Each scene shows the same named points in several views. A view is turned or mirrored, shifted and resized as a whole, has a little noise and may leave points out.

Scene 1
View 1
k535: [-16  22 -20   1  -8  12 -13  -3  -4  -3  -4  -7   0   7  13   6  -9  -8
  -4  -7  -3   4   0 -19]
k719: [  9  22  -4  -4 -11   4   4  -7  -6 -13  -8  -1  -6   8  -7 -13  -7  -3
   1  -1   2   5  10   5]
k322: [-17  11 -26  -7   2   5 -10  -2  -3   2  -1   1   1   5  14  15  -4 -13
   3 -11   0  -1  -8 -14]
k869: [-13  24 -17   3 -11  12 -13  -4  -4  -6  -5  -9  -1   7  13   2 -12  -7
  -4  -5  -1   5   3 -19]
k785: [-13   6 -26 -11   7  -1  -6  -2  -2   2   0   8   3   3  14  16  -5 -16
   8  -9   5  -4 -12  -6]
k2: [  1  17 -13  -7  -6   2   2  -4  -4  -6  -5   2  -4   7  -1  -3  -5  -8
   3  -6   2   2   3   1]
k140: [-10  20 -17   0  -8   8 -11  -4  -4  -6  -4  -5   0   6  13   4 -12  -9
  -1  -4   1   3   0 -15]
k557: [-10  15 -21  -5  -1   4  -9  -3  -3  -3  -2   1   0   6  12   8  -9 -12
   3  -6   3   0  -4 -10]
k757: [  2  22  -8  -3 -12   6  -1  -6  -5 -10  -7  -3  -4   8  -1  -7  -9  -6
   0  -3   1   6   8  -3]
k690: [  6   3 -15 -18   6  -9   9  -4  -4  -3  -3  15  -3   4  -3   3  -2 -13
  13  -7   8  -4  -5  14]
k560: [ -3  12 -17  -8  -1   0  -4  -4  -3  -5  -3   5   0   4   9   5 -10 -10
   6  -3   6  -2  -3  -3]
k758: [  1  30  -6   1 -17  12   1  -5  -7  -9  -9 -10  -7  10  -7 -12  -2   0
  -7  -7  -7  11  12  -7]
k254: [ -5  24 -12  -1 -11  10  -3  -5  -5  -6  -6  -6  -4   8   1  -4  -4  -5
  -3  -8  -4   7   6  -9]
View 2
k690: [  8 -13 -18  21  -5   3  -7   1   0  -5   4 -25   3  -2  -3  11  -1  -2
   7  10 -14   1   3   9]
k322: [-10   3  -4 -14  -4   1   9  23   1  -1  -8 -12  -9 -15  -2 -11   3  11
 -15  -1   8   0  -5  -4]
k140: [ -8  10   0 -12  -3  11   9  15  -1  -9  -4   8 -11   0   0  -6   2   0
  -4  -8   7   7  -1  -8]
k785: [-11  -1 -10  -4  -4   2   5  26  -4  -5  -5 -22  -8 -16   1  -3  -3  12
  -6  -3   7   3  -3   3]
k719: [ 10   2  -4  13  -3  13  -2 -11   2 -12   5  14  -2  16  -2   8   3 -16
  14   0 -12   8   7  -3]
k758: [ 10   9   5  -4  -2  13   3 -13  11  -7  -1  30  -4  20  -9  -4  11 -17
   1   1 -10   5   3 -12]
k557: [-8  3 -4 -8 -4  5  7 18 -2 -6 -4 -5 -9 -7  0 -5  0  5 -5 -5  6  4 -3 -3]
k869: [ -8  14   5 -18  -3  11  12  12   1  -8  -5  18 -12   2  -2 -10   5  -2
  -6  -8   8   7  -1 -12]
k2: [  6   0  -6   7  -3   7   0  -3   4  -5   0   2  -2   6  -6   1   5  -8
   2   5 -10   3   2  -3]
k560: [ -7  -1  -9   1  -4   6   2  19  -6  -8   0 -13  -8  -9   2   1  -3   4
   1  -4   4   5   0   3]
k254: [ 3  8  2 -7 -3  9  5 -1  5 -6 -2 16 -6  9 -6 -4  7 -7 -2 -1 -3  4  1 -9]
View 3
k785: [  5 -11   1   9   7  -3 -13  -1 -10   0   8 -11  -4  -9 -11   4 -19 -10
  -1  -4  -3  -6  15   0]
k140: [ -5  -6 -14  -1   6   4  -8  -2   5   2   2  -4   0   1 -12  -5  -5  -5
   2  -3  -8  -4   6  -6]
k869: [ -8  -6 -15  -7   7   4  -4  -4  10   3   1  -5   1   4 -15  -6  -2  -5
   4  -5  -9  -1   4  -9]
k535: [ -9  -7 -12  -7   8   3  -4  -3   6   3   5  -7   0   4 -16  -3  -5  -9
   6  -6  -8   0   6  -8]
k2: [ 11  -2 -11  10  -3   8   0  14   1  -3   3   2   4  -4  -7  -1  -3   0
   6   4  -2 -13  -5  -7]
k254: [  1  -3 -16  -1   1   9   1   8   8   0   2   0   4   2 -11  -5   1  -2
   8   0  -6  -7  -4 -10]
k690: [ 24  -6   0  25  -4   3  -9  17 -16  -6   6  -1  -1 -15  -1   5 -16  -1
  -2   7   3 -19   2   1]
k757: [  7  -1 -18   5  -2  10  -3   9   7  -1  -2   3   4   0  -6  -7   2   3
   3   5  -7 -11  -4  -6]
k719: [ 13   1 -19  11  -5  14  -3  15   7  -3  -5   8   4  -1  -1  -9   5   9
   3  10  -5 -16  -8  -6]
k322: [ -1  -8  -1   2   8  -2  -6  -2  -5   1  11 -12  -2  -5 -17   4 -17 -13
   5  -8  -3  -2  11  -5]
k560: [  8  -7  -7  11   2   3 -11   4  -4  -1   3  -4  -2  -6  -6  -1 -11  -3
  -2   1  -4 -10   9  -1]
k557: [  0  -8  -7   3   6   1  -9   0  -2   1   5  -8  -2  -3 -12   0 -12  -8
   2  -3  -5  -4   9  -4]
View 4
k557: [  7 -10   3  -9   0  -4  -8  -1   6  16   1   7   5  -3  -6   6   1   0
   2 -10  -3  -5  -6  15]
k254: [  7  -5   9 -11   3  -2  -9   9  -6  14   9   3  -1   3  -2  13   2   0
   1  -6   7  -2   2   0]
k757: [  2   0   3 -10  -1  -5  -6   6 -10  11   3   2  -2   3  -1  14   1  -6
   0  -8   6  -4   6  -5]
k322: [ 10 -15   6  -9   2  -1 -11  -2  14  18   4   9   6  -4  -8   4   0   7
   1  -8  -6  -4 -11  22]
k560: [ 1 -6 -3 -8 -5 -4 -4 -4  4 13 -4  4  3 -3 -6  6 -1 -1  0 -9 -4 -8 -1 10]
k535: [ 13 -12  13 -13   5  -3 -13   5   0  18  10  11   2  -1  -4   9   3  -1
   6 -13   3   0  -6  17]
k869: [ 12 -10  14 -14   4  -4 -12   7  -5  18  11  10   1   0  -2  10   4  -5
   7 -15   5   0  -4  12]
k785: [  4 -13  -3  -6  -3  -3  -6  -8  15  16  -5   6   8  -7  -9   2  -1   4
   1  -9  -9  -8  -9  21]
k719: [ -3   4  -2  -8  -4  -5  -4   7 -13   9   1  -3  -3   5   0  16   0  -5
  -3  -4   7  -7  11 -14]
k2: [ 0 -2  0 -8 -1 -3 -5  4 -1 12  2 -3  0  3 -4 12 -1  3 -4  0  3 -7  5 -5]
k758: [  7  -2  12 -14   5  -2 -12  15 -12  13  13   1  -3   7   1  18   3  -1
   0  -5  12   0   6  -8]
View 5
k254: [ 14 -20   2   4   2  -2  -6   5   3  14 -12  -5 -11  -7  -5  -2  -5  -7
  -3  -1  -3  -9 -12 -16]
k140: [ 12 -12   4   2   0  -5  -5   5  -2   5 -17  -6 -12  -6  -5  -1  -5 -13
   3   4  -4   8 -18 -13]
k690: [ -9   2 -15   6   2  19  -4  -1  -9  22   9   5 -18   8   2   2 -20   0
   4   2  15   3  -2   7]
k757: [  9 -12  -2   5   5   0  -5   8   1  13  -5   2 -15  -2  -6   1  -5  -3
  -1  -3  -4  -6  -7 -10]
k535: [ 15 -17   8   1  -3  -7  -8   3  -1   4 -22 -10 -10  -9  -4  -3  -5 -16
   2   7  -2   9 -23 -16]
k785: [ -1   0  -4   3  -4   6  -6  -3 -11   7 -10  -6 -14  -1   1  -1 -16 -16
   8  12  11  22 -22   0]
k2: [  8 -14  -4   5   2   7  -6   3   0  21  -2   0 -14  -2  -3  -1 -11  -3
  -2  -2   3 -10  -6  -9]
k758: [ 20 -28   4   5   6  -3  -6   8   8  20 -10  -2 -10  -8  -9  -3  -2  -1
  -8  -7  -8 -23  -6 -22]
k322: [  5 -10   2   1  -7   4  -7  -6  -6   8 -15 -12 -10  -5   0  -3 -14 -19
   6  13  11  19 -27  -5]
k560: [  2  -2  -5   5   1   4  -4   3  -7  10  -6   1 -16   1  -1   0 -11 -10
   5   5   5   9 -12  -4]
k869: [ 18 -18   8   2   1 -11  -6  10   2   4 -21  -7 -11  -9  -7  -1  -1 -14
   1   2  -9   2 -18 -19]
k719: [  9 -13  -5   7   9   3  -4  12   4  18   0   7 -17   1  -7   2  -3   2
  -3  -9  -6 -18   3 -11]
View 6
k557: [  3 -11   3   0  10  -4  13   8  -1   3   3  -5   5   8 -22   2  -9   6
   8  -2   2  -3   0  -2]
k758: [ -6  -4  -2  17  -1  16   5   1  18  -2 -21  -7  19  13 -18  12 -24  24
  23  -3 -14  -7  15   1]
k719: [-10 -15  -5  22   1  21   0  -4  17   3 -16  -5   9   5  -5   8  -5  25
  21  -6 -15  -3  14   6]
k785: [  3 -19  -1  -1  12  -7  13   9  -8   5  12  -3  -3   1 -16  -2   5   5
   1  -5   7   2  -7  -2]
k869: [  2  -8  11   4  11   2  13   8   4   6  -4  -6  18  17 -25   5 -20   2
  18  -1  -5  -6   6  -2]
k757: [ -6 -13   0  16   4  14   4  -1  13   4 -12  -5  11   8 -12   7  -8  18
  20  -4 -11  -4  11   3]
k690: [ -6 -24 -19  13   0   7   3  -2   2  -1   2  -3 -13 -10   2   0  18  26
   1 -12   1   4  -2   4]
k535: [  3  -8   9   2  12  -4  14  11   0   5   0  -6  14  15 -27   4 -18   3
  15  -1  -2  -6   2  -3]
k254: [ -2  -8   0  11   4   9   9   4  11   1 -11  -6  13  12 -19   8 -16  17
  19  -4  -7  -5   9   0]
k140: [  0 -12   9   5  12   3  10   7   2   7  -1  -5  12  13 -21   3 -11   5
  15  -2  -3  -3   3   0]
k560: [ -3 -20   0   8   8   2   7   4   0   6   3  -3   0   2 -10   1   3  10
   9  -6  -2   0   0   2]
k2: [ -5 -13 -10  14   0   9   6   0  10  -2 -11  -5   4   3 -10   6  -4  24
  13  -7  -6  -1   7   2]

In a view up to two points have been moved. Name them for each view, in the order of its rows, or write -.
view 1 -> k785, k2
view 2 -> k690, k560
view 3 -> -
view 4 -> k758
view 5 -> k757, k869
view 6 -> k557
